Each row is a point on a landscape with many valleys, with its height.
From any point a ball takes the steepest step (drop divided by distance) to one of its 2 nearest points. It stops when none of these is lower. Distance is the straight distance between rows; heights are no part of it.
lene h=4.51: [110 147 146 169 134  76 147 119 167 151 136 155 174 126  84  75 174 120
 105 131 140 136 192 116 118 122  89 107 126 203 126 146 103 114 133  98
 143 114 123 161 118  67 124 147 171  89 187 160 146 174  98 155 181]
Fekif h=1.93: [136 109 101  98 145 172 104 136 124  81 140 134  63 123 135 181  76 131
 129 127 143 147  87  73 102  60 192 127 142  76 133 134  97  96  96 207
 191 112 121 106 134 219 137  97 111 152 119 115 143 121 152 127 109]
nutuv h=5.24: [126 112  90 130  91 131  98 173 181  90 139 153 104 112 154 198 140 170
 166  71 164 128 138  78 120 103 106 122 158  88  76 124 127  92  91 157
 124 141 143  55 169 154 112  86 150  90 121 183 165  90 136 135  67]
reku h=3.36: [154  82 117 135  93 188 120 154  98  95 122 147 136  86  92 180  94 114
 172 125 131 116 141  99 164 101  85 176 175 118  79 150 147  93 128 194
 145 156 118 135 136 117 107  92 113  77  94 140 109 167 148 137 134]
rozu h=5.41: [154 137 149 101  98 142 169 181 125 158 125 104 139 115 122 113 120 158
 130 134  99 147 116 112 135 149 114 134  81 136 180 128 218 134  98 143
  99 180 110 101 154  69 203 128 131 145  75 120 111 152 124 160 155]
Bul h=3.14: [ 99  93 142 125  83 159 129 106  81 105 133 160 111  91 121 146 115 104
 145 158 105 118 158  94 150  82  67 184 160 112 101 160 119  59 129 137
 140  70 128 194  75 109 121 102 162  99 184 172 142 180 106 173 178]
dugi h=2.68: [168  76 123 120 127 163 114 112 128 159 119 144 132 124 104  96 137  84
 118 106 130 130 158 131 105 158 133 108 115 115 121 131 216 175 155  97
 115 139 142 119 151 104 151 131 118 145 149  94 109 111 134 118 150]
bep h=5.65: [136 153 147 130 124 120 170 170 153 181 119 118 163 120 163 100 148 170
 131  63  82 140  90 138 148 149 118  70  70 138 202 129 205 159 115 142
 124 200 136 121 153 108 177 120 108 136  44 120 128  86 126 148 131]
tudav h=4.77: [167 127 134  96 151 115 110 124  70 122 114  69  96 130 116 148  54 107
 100 178 132 157  99 138 184  93 167 122  95 142 163 123 114 120  99 172
 153 128  77 143 111 150 127 119  74 184 141 118 147 113 121  81 113]
zez h=1.89: [ 71 123 120 132 193 123 109  99 116  93 137  90  70 112 127 109  82 101
 107 155 141 145 126 146 136 105 128 140 147 115 116 135  81 109 138 197
 161 117 146 152  66 164 138  91 119 130 171 109 116 188 144 121 177]
Rar h=6.49: [120 143 166 145 145 124 135  99  90 100 118  79 113 146 188  96 159 116
  82 134 130  83 121 162 119 170 123 103 131 144 144 159 111 127 197 125
 139 138 131 111 109 154 161 136 130 117 154 103  82 145 122 148 129]
Komuk h=5.51: [167 131 140 161 134 158 133 128  63 103  95  98 119 126  94 106 129 127
 143 166 145 109 158 175 108 166 107 111  60 157 161 137 180 195 116 171
  95 149  48  78 145  80 176 177 150 143  72 126  95 125  93 162 114]
mibud h=4.13: [147  86 107 125 134 102  85 161 128 139 170 126 157 131  95 113 131  90
 106  93 119 120 174 134 119 131 161 114 166 138  67 125 155 106  83  43
 131  76 138 131 152 100 144 142 132 135 184  98 118 116 142 126  78]
Garum h=4.98: [134 133 159 153  74 117 135 149 123 153  91 109 101 122 116 120 154 176
 100 165 143 169 128 121 122 164 109 130 124 125 140 156 120  93 131 131
  94 130  73 120 131 126 118 131 165  90 115 159 122 160 114  97 149]
gaved h=1.98: [116 136 113  68 129 132 149  93 143 169  86  94 105 169 153  63 162 125
 103 151 106 115 136 165 101 128 150 141 129 106 127 120 165 142 159 100
 124 158 120 112 108 139 126 135 145 177 149 145 131 149 138  76 139]
rura h=4.97: [187  84 125 164 103  90 131 126 146 151 116 158 154 122  42 124 166 116
  96 123 161 148 152 162 153 129  79  97  95 171  98 154 154 156 141 150
 127 142  70 165 147 107 128 127 128 129 175 176 156 116  57 131 158]
lanon h=6.74: [116 170 161 187 119  79 125 154 135 118 135 134 137 118 176 138 141 180
 123 123 139 174 113  77 130 154 169 132  92 137 194 151 112 107  83 130
 111 153  77 125 123 187 141 107 133 132  99 134 147  67 105 122 141]
Lim h=2.23: [117  95  94 109 160 170 110 143 107 101 163 147 107 126 145 162  82 142
 139  79 128 133 141 127  80  67 163 140 192  91 138 128  82 158 111 211
 181  86 152 128 186 172 114 112  99  99 114 106 176 118 172 131 110]
tev h=3.91: [120 121 140 174 110  97 153 174 140 142  99 160 104 157 174 194 166 137
  92 125 147 135  76  85 136 132 117 137 126 120 166 120  99 156 102 123
 153  95 149 136 147 124 127 116 115  79  95 170 136 144  92 159 157]
dako h=3.42: [ 93  99 137 112  81 153 160 116  79 112 129 138 100 132 118 120 170 120
 122 163  81  97 142 111 110 144  92 188 162 112  84 156 135 108 144 102
 162  95 110 195  91 119 137 105 167 111 162 136 113 228 125 147 194]
puze h=5.04: [127 134  94 123 105 134  93 155 161  83 180 137 141  86 160 197 131 165
 148  34 133 120 109  92 145 111 150 121 131 125  92 141 136 120 112 190
 143 171 165 110 152 179 168  66 114 103  97 126 139 110 174 144  86]
sef h=3.97: [122 113 116 138 115 194 100 119  88  62 131 114 119 131 124 169  89  93
 125 110 135 100 121 133 155 109 175 137 120 103  97 121 160 173 189 171
 127 207 116 133 109 192 163  80  82 169 108 129  69 118 137 155 133]
bira h=4.27: [124 134 139 130 117 119 126 140 110  94 154 109 119 133 145 164 104 115
 134 115 127 124  78 126 143 109 174 133 109 118 153 156 132 140 159 146
 119 161 106 147 117 176 165 110  87 139  99 119  90 106 132 149 116]
Burip h=4.38: [143  75  91 142 160 105 102 133 147 181 156 157 180 141  72 142 146  99
 132  93 118 111 141 146 128  97 124 103 140 150 112 137 130 166  77  44
 113  78 181 123 168  55 155 152 110 148 186 143 140 120 126 147 104]
led h=4.75: [129 130 114 133 104 108  94 141 132 166  96  90 103 139 112 129 114 146
 126 162 152 141 123 161 127 107 129 116 158 105 148 169  89 141 148 137
 100 105 134 143 109 141  93 149 135 107 127 113 122 154 167  79 122]
Rem h=2.45: [138 121 137  71 130  74 131 104 123 159 120 173 109 114 147 128  99 115
  75 170 187 164 134  87 140 167 133 147  97 153 153  53 155 127  87 155
 124 107 158  69 127 105 127 105  74 131  88 122 147 109 121  59 155]
kopas h=2.54: [125 143 119 131 151 146 101 128 132  96 179 149 116 134  98 175  97 138
 171  75 124 119 141 151  76 109 144 131 175 103  91 119  98 147 141 143
 127  79 156  91 178 142 130 168 147  87 143  83 175 107 175 125  96]
basu h=1.59: [126 108 113 148 173 141  84 121  95 112 117 119  71 126 139 147  77 118
 108 156 144 165  96 116 143  71 167 124 151  80 136 168  95 115 103 187
 169 103 131 165  78 197 104  86 123 138 139 140 112 162 131 124 128]
gesid h=3.64: [117 153 113 147 130  70 168 176 176 156 107 125 112 178 127 158 153 165
  86 128 117 125  52 151 144 138 121 125 151 135 167 102 118 137 124 143
 129 112 146 158 162 107 118  99 115  70  82 165 141 173 141  93 147]
mevok h=4.23: [133  92 109 150 131 121 101 128 147 139 133 144 107 123 119 197 149 102
 155 129 183 148 121  63 141 137 169  92 117 126 134 121 124 159  85 112
 174 131 171 152 139 161  88 109 101 107 116 106 107  99 105 120 144]
bonu h=6.14: [ 96 151 137 118 151 122 189 166 147 140 107  66 164 144 165  78 157 153
 118 110 105 109 139 164 126 144 145  89 118 164 202  69 120 139  98 126
 206 175 178 180 166 136 118 129 135 145 107  77 164 110 123 159 130]
bon h=6.19: [141 144 123 114 107 127  96 150 172 134 155 130 213  81 136  98  96 187
 168  72 113 116 149 152 131 108 115  91 122 165 164 164 110 114 131 125
  81 178 184 118 142  82 112 175 125 156 118 116 117  60 168 151  61]
Lud h=3.17: [134 166 150 111 108 164 131 100 128  90 170 137 145 141 143 175 111 133
 139  94  94 114 138 117 145 113 133 144 142 101  64 124 128  53 119  68
 120  71  84  85 135 136 155 168 124 119 137 155 116 101 125 160  69]
gud h=4.71: [164 115 145 158 155  84 134 139 161 164 123 141 159 106  65 101 161 136
 112 124 153 115 144 161 142 137  86  82 139 179 121 147 121 148 141 138
 128 106 155 151 160  60 106 140 112 105 175 161 147 130 119 139 167]
sini h=6.44: [139 149 127 164 112 108 115 158 138 127 143 161 179  84 145 138 147 184
 160  74 123 127 104  93 109 131 115  80 130 135 143 152 107 138 129  79
  89 138 140  83 134 115 141 176 121 116  86 142 118  71 125 166  88]
lal h=2.86: [155 114 154 113  72 165 120 117  96  86 146 147 143 137 150 132  98 127
 171  91 122 105 153 137 123 120 159 149  95  92  75 123 145 102 123  85
 120 100  35  63 136 161 147 148 107 135 128  99 129  77 110 177  65]
Sesad h=5.47: [126 140 142 117 106 164 105 137 102  94 126 100 118  82 136 126  68 145
 155 150 149 138 163  98 137  97 101 175 135 113 111 156 107  50  97 164
 109 136 129 115  82 146 148 100 162 163 160 111 119 139 127 130 113]
sel h=3.59: [115 133  82 139 145 109 138 113 150 114 112 136 188 121 161  74 133  83
 151 147  97  96 133 139 180  90 114 108  78 126 181  91 161 180 165 160
 134 208 151 136 138 108 128  87  67 175  80 144 119  73  99 146 136]
nel h=1.48: [150 103 112  70 145 109 128  79 173 188 113 123  97 169 100  95 169 107
 101 147  93 133 117 155 118 120 143 131 124  93  75 139 216 164 158  90
 104  97  96 173  85 172  98 111 140 116 154 172 124 193 151  74 139]
Tivas h=6.71: [143 153 130 150 154 123 152 121 150 130 117 156 102 177 146 121 161 147
 145 104 145 151 113 163  60 141 175 146  76  98  77 138 117 187 149  60
 123  61  74 118 113 160 124 192 191 123 135 147 157 126 100 109 122]
muk h=3.35: [120 136 153  24 130 183 102  93 123 159 109  98 110 152 123 134  91 130
  79 139 140 131 139 142 172 122 172 141 123 137 140 105 111  34  69 128
 160  82 122 156 117 127 122 158 145 124 173 143 134 151 164  95  92]
zukaz h=2.53: [ 95 126 152 111  83 124 117 141 117 168 152 146  94 148 135 162 115 143
 127 116  69 148  89  95 114  96 145 188 119  81 148 162 144 126 106  87
  97  99 124 165  95 161 145 147 148 130 136 108 149 149 146 160 151]
zabaf h=2.81: [ 53 164 112 114 154 126 153 123 206  72 122  98  78 147 142 113 167 149
 108 140 119 127 118 161 106 170 140 163 113 116  92 100 135  93 132 185
 150 131 110 142 131 141 150  52 179 144 169 143 146 183 146 106 169]
vep h=3.72: [ 93 125 158 122  65 175 153 157  30  84 135  90  94 119 133 119 156 134
 130 167  98  81 131 168 127 162 102 159 168 108 124 143 118  80 153 165
 140 132 111 176 100 125 141 116 147 102 138  88  89 223 139 131 164]
rik h=3.63: [117 110 175  77  82 167 120 130  74 121 118  93 110 135 148 138 138 155
  88 124 136 103 134 173 147 179 149 142 115 121 120 127 117  52  91 113
 143  73 116 116 129 114 165 173 145 102 161  88 129 161 151 138  88]
ded h=1.45: [100 130 101 130 178 113 129  82 121 126 137 112  83 140  75 107 107  83
 102 147  93 110 101 167 137  81 129 132 156 116 107 149 122 178 162 160
 122 144 155 185  66 163 165 113 119 144 154 134 109 190 117 115 223]
gasu h=1.56: [125 150 173 131 121 143 162 135 112 107 130 148 115 125 149 100 125 114
  95 130 165  93 136 167  89 186  95 119 109 155 134 114 150 149 144 191
 135 141 175  84 163  64 167 139 155 107  94 104 115 178 128 150 163]
lipe h=1.35: [111 123 108 124 159  76 142 120 150 149 126 134 126 133  88  87 123  95
 129 159 112 177 152 137  91 115 140 154 116 123 107 126 134 148 117  77
 113  86  66 176 103 135 112 131 139 121 181 140 168 142 101  82 192]
zik h=3.13: [ 86 122 118 116 120 106 122 140 180 118 131 118 100 135 129 125 152 141
  86 132 141 129 162 139 139 135 115 137 133 139 111  90 114 105  92 177
 173 106 121 159 149  98 124  83 153 109 181 166 167 165 140 130 143]
bef h=2.84: [147 128 107 104 169  60 116 142 112 170 120 136 117 106 119 135 106 102
 105 151 148 147  95  99 165 145 154  97 105 149 122 106 167 155  89 111
 120 132 142  93 125 107 125 107  70 172 107 129 111  74 121  81 137]
kino h=2.42: [ 75 146 126  71 137 138 176  95 177 130 118  94 104 166 151  63 138 129
  99 124 104 139 160 162  95 169 164 165  84 112 123  82 186 157 133 145
 164 147 137 138 126 146 144  94 157 166 174 139 170 154 129  95 167]
tal h=6.84: [127 110 128 118  93 169  95 121  74 125  94 152 123 123 185 131 145 147
 139 178 131 124 108 109 142 132  98 105 167 106 137 173  96  56 120  47
 112  94 177 105  85 133 107 159 126 133 129  88  96 125 131 140  96]
vun h=3.10: [139  78 140  88 100 174 120 122 116 122 162 181 122 137 116 164  92 110
 127 125 107 124 164 104 114 117 111 198 184 100  93 112 123 101 118 143
 130  69 126 135 156 134 128 116 115  82 119 138 147 177 163 133 138]
bam h=2.16: [124 113 104 103 116 141 153 124 134 178 135 199 117 138  92 175 109 112
 153 138 100 142 118  54 104 118 141 186 122  85 136 112 151 159  92  41
 107  87 118 117 122 132 127 137 110 136 118 111 134 119 119 129 168]
Gumik h=4.50: [140  72 104 157 127  92  70 163 122 156 103  87 103 125  89 151 138 114
 122 146 150 148 106 152 153 115 174  67 122 143 156 158 117 193 126 138
 159 128 124 161 133 158  67 149 105 118 147  92 118  93 126 112 139]
meb h=6.55: [117 215 145 177 118 123 134 121 145 120 116 118 186 121 149 121 120 152
 152 155 123 166 143  67 157 130 152 139  95 152 182  94 131  89  99 119
 145 192 101 166 115 149  92 116 138 147  82 131 159  72 102 120 145]
zago h=6.29: [ 86 148 134 138 179 115 149  92 125 118 136 102 109 149 193  74 148 113
 132 115 114  93 154 159 108 151 119 156 179 151 109 133  93 125 179  91
 127 115 165 131 118 131 112 145 134 129 182  88 114 134 158 133 140]
Miguv h=2.44: [138 138 127 139 115 147 113 123  78 105 133 106 105 125 132 130 141 145
 168 123 119 101 126 143  95 140 151 113 146  85  88 127  78 122 141  86
  99 112  34  68 153 140  85 176 132  93 116  86 111  82 113 140  90]
Vaze h=5.62: [119 203 129 164  88 125 156 178 139 119 100 104 126 110 214 101 151 198
 141 136 135 142 128  85  93 138 128 134 150 119 164  95  74 103 122 137
 129 158 142 103 137 159  74 122 152  95  71 101 157  95 146  93  79]
zuz h=5.42: [129 155 113 143  78 119 110 179 181 119 109 134 103 101 204 151 153 209
 143 103 158 151 124  70 132 102 114 108 138  71 133 119  86 101 121 155
 114 143 139  93 109 168  92  84 149  82  81 160 144 108 142  99  69]
pigit h=6.30: [100 172 101 170 180 110 136 128 129 103 101  96  69 174  90  99 167 159
 155 109 122 106  91 224  90 143 170  89 101 108 123 145  78 184 140 148
 148 138  98  97 138 147 150 152 186 163 127 113 155 101  83 151 132]
fara h=3.03: [114 132 168  49  98 143 147 108 139 181 123 108 140 117  74 133  97 132
 111 133 131 146 120 133 183 141 129 155 110 161 166  86 141  88  93 126
 118 119 150 140 107  75 149 166 137 119 129 142 123 165 139  91 154]
zoza h=2.07: [127 144 158  90 130 106 159 101 120 149 117 151 137 145 157 115 106  93
  77 137 175 134 152 134 106 179 124 158 111 140 141  73 146 133 149 168
 134  99 161 109 150 100 145 128 117 119 119 116 162 137 141 109 176]
lipur h=1.94: [111 134 125  97 166 139 136  87 154 147 135 124  86 138  63 141 126 121
 157 162 122 127 104  98 119 161 151 142 150 106 119 142 193 136 161  92
 120 148 100 173  96 168  76 107 149 116 138 140  75 170 150  72 178]
Masur h=6.66: [138 143 140 153 117  92 120 121 115 130 126 169 158 115 207 144 169 154
 111 140 120 120  98 100 108 160  78 111 189 128 151 173 116 110 140  48
  87 118 175 101 135  96 118 141 105 106 110 136  92 111 141 167  94]
Dof h=1.95: [117  76  97 117  95 145 114 133 122 130 122 112 131 136  96 145 141 113
 142 100 112 116 136 147 138  73  95 153 132 105  90 163 107 142 152  94
 127  93  99 150 107 113 137 156 174 150 186 167 114 139 116 163 119]
Tego h=5.22: [178 101 139 179 106 147 148 123  83 137  93 148 138 144  69 122 132 100
  89 150 177 138 147 172 119 151 112  89  79 140 151 135 167 199 163 188
 116 140  70 146 149 110 163 139 110 106 120 116 126 144  80 134 160]
Kefub h=1.77: [130 116 135 123 129  91 130 130 114 177 132 170 137 131 107 105  91 106
 120 145  97 164 155 103  97 110 137 169  91 120 135 100 157 121  77  56
  79  90 108 126 126  91 131 140 110 178 147 123 158 113 100  98 156]
rizad h=3.89: [139  81 149 106  85 136 106 157  79 144 146  97 139 142  85 126 146 126
 107 113 112 107 163 180 133 132 170 119 135 148  90 154 126  69  84  75
 154  77 105 165 137 115 146 175 149 117 213 100 122 172 151 160  98]
Nini h=4.52: [126  96 112 160 130 126  90 117 141 101 162 166 151 109 182 155 145  95
 125 101 160 134 134  65 150 148 141 104 137 145 166 151 132 180 139 160
 163 163 205 141 122 164 135  86  66 120  97  97  93 126 138 148 140]
Zivol h=2.83: [133 123 121 138 162 143 112 103 143 106 160 164  89 143  93 155  99  87
 159 126 136 138 131 125  83 122 141 173 160  96  69 100 132 157 162 135
 127  75 149 109 142 163 106 103 139 104 141 109 155 140 132 111 150]
kuz h=0.84: [126 138 108 135 170 124 135 107 129 151 131 109 118 131  50  61 119  93
 151 145  94 121 133 177 108  98 130 124 133 129 102 153 120 181 182 125
 109 124  79 182 120 126 114 163 127 151 180 135 135 137 110  96 179]
muvib h=2.85: [ 84 134 154 118  78 133 100 123 136 125 145 159 111 119 119 143 110 154
 137 128  78 143 116  83 156  77  96 196 148  85 132 187 123  64 101 101
 111  75 130 179  59 150 160 117 176 124 179 175 142 171 143 164 140]
timi h=5.25: [147 183 158 131 108 131 134 134 140 108 112 113 108  86 190 123  92 136
 123 142 171 151 144  79 135 125 116 156  88 131 146 105 104  94 106 202
 118 167 162 102  85 136 145  78 147 179 116 110 136 129 149  97  92]
disa h=5.91: [142 175 158 105 150 128 105  93 155  78 149 133 207  65 141  86  81 133
 170 118 133 111 177 133 137 126 123 129 117 169  96 124 137  85 145 133
  80 179 144  97 128 113 118 143 142 178 168 120 106  51 160 138  61]
tezu h=4.66: [140  87  82 147 172 121 120 119 128 175 171 192 131 147 103 195 129  74
 122 112 130 118  95 105 165 102 109 113 126 134 128 176 105 170  73  90
 145  77 183 118 118  79 169 110  95 162 161 160  97 118 111 185 125]
susiv h=3.99: [162 134 118 144 121 126 120 142 125 127 109  99 163  93 123 108 132 108
 170 155 109 125 126  92 170 120 149 104  61 140 161 104 202 143 144 158
 141 238  96 138 140 135 109  97  79 178  70 115 106  66 107 106 117]
suvo h=6.05: [124 178 114 162 159 119 169 135  96 114  85  69 114 131 112  84 129 183
 183 122 125  93 104 209  93 148 115  86 109 130 140 100  57 157 131 140
 142 164 114  75 132 106 116 187 180 171  98  99 139  79 100 129  91]
taze h=4.53: [161 150 174 112 123 114  84 107  51 130 129  96 135 137 130 152  66 101
 123 143  99 129  79 140 147  85 186 146  84 139 192 165 132 154 147 135
 102 163  76 143  97 191 159 139  65 194 109  93 108  85 123 123 102]
gef h=3.20: [134  94  75 128 149  79 103 141 139 137 150 139 157 120 132 115 131  98
 110 116 138 118 107 140 178 116 134 101 106 149 153 100 147 157 133 145
 133 165 177 115 163 115 124  89  25 166 109 141 152  82 118 118 106]
maken h=3.67: [160  78 143 121 126  69 121 114 119 186 132 168 169 158 133 146 121 110
  74 131 146 132 120 134 147 126  96 121 154 147 172 144 131 159 146  83
 106  48 139 157 145  95  96 159  53  70 129 134 141 133 131 116 136]
Tuka h=2.24: [152  73  78  81 162 145 128  90 146 151 155 145 179 134 139 109 172  81
 134 119 132 104 150 135 123 156 114 104 144 121 118 112 167 199 172  76
 125 149 177  91 148  91 117 121 107 168 128  95 111  90 135 119  85]
Robi h=4.81: [126 128 114 149 133 152  93 110 169  95 167 172 157 113 166 173 132 127
 173  81 157 152 158  78 147 105 155 103 131 140 125 132 117 141  85 187
 182 152 228 107 144 188 123  87 107 123  90  93 174  77 149 148  74]
Maz h=6.33: [ 73 177 161 153 177 100 181 124 147 136 102  94 143 170 156 108 119 151
 122 142 110 145 133 138 123 144 145 142 119 169 184  56  86 105 115 137
 158 158 145 166 139 141 103 135 139 131 115 125 176  96 105 129 156]
Roko h=6.52: [142 135 122 191 150 115 168 140 131 146 126 132  83 176  93  99 174 141
 116 102 132 116 118 183  81 171 153 110  92 134 101 135 133 179 105 124
 125  76  86 105 141 121 169 170 189 129 165 118 155 144  93 152 149]
Kob h=3.94: [141 121 176 148 103  57 178 125  73 140 116 157 163 157 158  96 145 104
  81 141 127 126 142 176 110 143  82 151 148 152 160 148 111  90 175  95
 117  61  94 156 145 113  96 152  83  63 129 124 140 138 108 131 173]
mab h=4.21: [144 134 184 158 123  83 156 129 128 165 143 172 188 144 129  73 150 123
 109 107  82 123 162 125  91 112  92 142 125 158 141 172 126 127 162  43
 114  68  99 163 142 119 138 152 129  82 171 137 159 160 102 149 165]
nafu h=6.88: [ 95 175 121 209 138  71 115 172 156  97 156  97 113 133 150 120 172 215
 136 123 129 164 105 140 132 168 162  97 117 149 178 132  91  87  89 123
 146 136  69 168 133 167 147 112 162 107 122 135 149 120 116 127 138]
bopig h=1.53: [132 171 123 122 167 148 126 101 177 131 126 119  90 102  78 108 152 146
 149 160 152 135 116 133 123 194 108  89 158 150  94 145 148 115 134 143
  93 161 196 101  99  82 132 136 194 125 119 124  94 189 159  87 140]
zel h=4.99: [132 151 132  81 126 107 137 143 112 136 112  65 111 120 178 117  66 153
  86 165 145 171 135 109 177 102 141 147  82 153 181 116 117  71  46 167
 144 143 108 157  84 125 155 100 120 197 123 136 143 139 112  97  97]
fod h=1.66: [157  98 101 131 157 137 123  88 139 103 129 126 171 106 156  99 181  86
 148 156 159 105 148 120 129 168  99  76 137 161  94 101 137 139 185 103
 138 181 140 120 157  91  73 138 110 137 140 148  82  96 115 132 118]
ririn h=7.01: [147  89  97 118  92 175  91 134 124 138 100 149 115 132 147 154 115 130
 133 134 137 125 125  64 141 109 120 127 139  92 134 154 127 122 113 102
 123 150 167  83 104 162 135 114 112 171 109  87  83  93 135 139  78]
Nov h=0.97: [143 137 100 156 160 113 161  99 137 123 123 146 139 134 126 156 163  90
 130 139 129 121 109  94 132 150 101 130 139 125  93 124 159 165 194  93
 105 156 100 126 143 143  66  91 106 131 119 179 103 100  85  94 155]
buz h=3.66: [145  83 133 120 121 230  93 110  86  61 145 126 130 127  79 174  66  59
 159 152 134 117 123  93 156 101 132 161 132 126  98 108 143 136 169 197
 150 163 136 132 125 144 144 112 116 144  88 110  77 148 142 132 130]
Daz h=6.07: [ 74 132  94 125 167 154 129 117 143  95 142  93 152 128 174 109 133 121
 165 140 103  79 145 114 112 106 130 135 181 126 109 126  87 111 160  82
 136 169 158  94 116 143  96 134 139 167 137  83 105  91 133 155 101]
muber h=5.78: [156 144 109 150 136 145 158 155  85 105  77  75 136 120 116 119 117 109
 153 159 132  79 120 187 114 126 112 113 100 149 145  99 115 177 112 153
 108 171 118  67 149  67 141 195 143 189  94  90 109 117 117 142  82]
gafi h=2.66: [119 100 127  74 121 158 135 123 153 150 139 141 166  92  75 122 132 135
 129 155 127 122 161  86 147 178 122 120 133 189 115  66 159  85  72  97
 140 146 164 123 136  30 118 159 132 103  80 138 109 174 145 104 141]
dutef h=2.15: [132 156 147 109 160 120 160 114 157 150 116 130 136 105 110  77 156 139
 128 142 149 127 129 130 111 185 101  92 105 203 135  90 111  91  78 116
 136 146 223 122 127  37 144 163 170 144 133 127 118 175 133 117 166]
dalet h=0.81: [109 186 146 151 136 172 156 127 147 136  91 113 106 104 144  90 143 164
  98 116 150 120 128 156 101 160  98  93 123 114 122 145 141 137 134 184
  95 167 185  98  98  90 192 110 199 136  95 152  83 214 146 106 166]
keduf h=2.35: [140  41  95  66 144 176 120 146 108 130 131 118 124 132 101 135  75  92
 111 121 149 138 154 143 125  72 155 150 114 103 102 106 124 115  87 131
 148  89 114 152 137 130 131 158 153 169 187 129 152 123 122 146 111]
gel h=3.49: [111 164 157 101 117 182 159  86 118  92 120 162 130 163 152 207 131 137
 120 145 116 108 101  95 167 120 100 159 177  99  82 119 122  79 145  78
 121  75 105 104 129 149  92 142 123  87 119 196 111 143 110 160 101]
Ven h=3.77: [106 139 158 135  82 116 157 132 138 132 129 172 130 175 171 195 165 138
 100 128 122 133 100  85 152 127 104 163 143  94 140 124 114 127 156  70
 107  86  94 139 115 140  98 122 125  72 109 197 126 131 108 153 147]
nit h=3.41: [157  72 154 105 132 122 116 129 110 156 135 172 156 161 136 148  99  80
 108 114 129 133 128 149 144 123 120 147 138 154 198 118 104 189 175 144
 143  85 174 132 170 103 116 141  53  86  90 108 139 123 159 142 134]
fir h=3.39: [ 68 125  98 135 163  52 140 156 189 160 134 118  79 150 105 118 157 130
  94 157 114 126 101 155 136 108 111 111 152 142 120  97 115 138  94 161
 183  91 153 171 141 104 112  84  97  87 127 177 163 224 135 105 167]
bezap h=3.07: [151  62 148  96  86 135 109 113 152 173 136 182 178 132 117 110 133 103
 155  79 135 148 174 117 139 127 102 127 104 118 160 130 171 202 175 119
  95 111 151 139 161 114 113 142 112  89 115 121 156  93 156 128 116]
zosez h=1.44: [126 106  85 147 115 145 115 127  92 125 138 114 126 130  59  88 119 126
 163 113  78 124 135 184  77  81 101 145 123 100  71 172 103 186 174 109
  79 128  39 142 119 121 145 175 166 162 160 143 144 128  98 158 131]
pipud h=2.00: [141 145 130 184 113 164 102 135  82  86 134 127 151 114 119 173 117 104
 192 133 118 122 131 118 122 112 125 131 152 112  96 134  70 149 197 115
 117 162  58 122 122 169  76 165 103 103 110 115 120  79 108 152 115]
pimod h=5.18: [161 105 134 135  84 108 142 182 141 160 112 134 148  88 108 104 151 161
 118 155 152 151 147 104 142 149  98 110 104 145 149 118 168 108  89 146
  94 171  90 120 167  81 126 117 132 117  83 166 142 123 117 100 142]
nefi h=5.89: [111 188 147 151 167 117 184 150 158 154 125  87 165 127 167  86 166 179
 163  71  73 135  72 132 116 132 127  73 121 140 182 104 147 119 142 144
 159 193 163 154 133 144 157 126 145 103  62 108 130  82 130 160 120]
merul h=2.08: [149 177 131 109 161 140  95  88 172 130 132 129  87 131  98 148 153 175
 128  80 164 124  96 173 115 168 136  81 161 126  95 125 139 126 139 158
  90 118 189  57 113 139 135 124 178  99 103 128 105 133 178  82  71]
biva h=5.84: [103 196  95 168 152 109 130 158 156  97 120  73 122 114 188  94 114 169
 155 136 118 124 110 125 109 117 131 111 156 133 135 121  60  83 110 139
 144 178 149 119 104 164  94 115 158 152 119  82 126 102 156 126  64]
Rek h=1.49: [164  98 127 146 116 157 145 103 113  74 128 135 157 130 133 162 125  72
 138 135 142 121 127 137 138 133 119 146 154 103  68 125 153 137 209 114
 110 145  51 123 143 152  80  89 101 104 140 163 103 110 114 136 109]
paz h=5.67: [141 171 141 126 135 124  88 109 128  97 138 123 145  68 105 130  69 134
 142 136 143 132 151 109 134 109 137 135 140 152  83 143  93  24 111 156
  89 147 115  81 121 133 134 141 119 172 157 160 126  72 131 133  76]

Where does a ball stop that starts at each point below?
muber => Nov
susiv => dalet
nefi => mevok
tev => nel
tal => basu
rik => dalet
timi => basu
vep => kuz
Kob => Nov
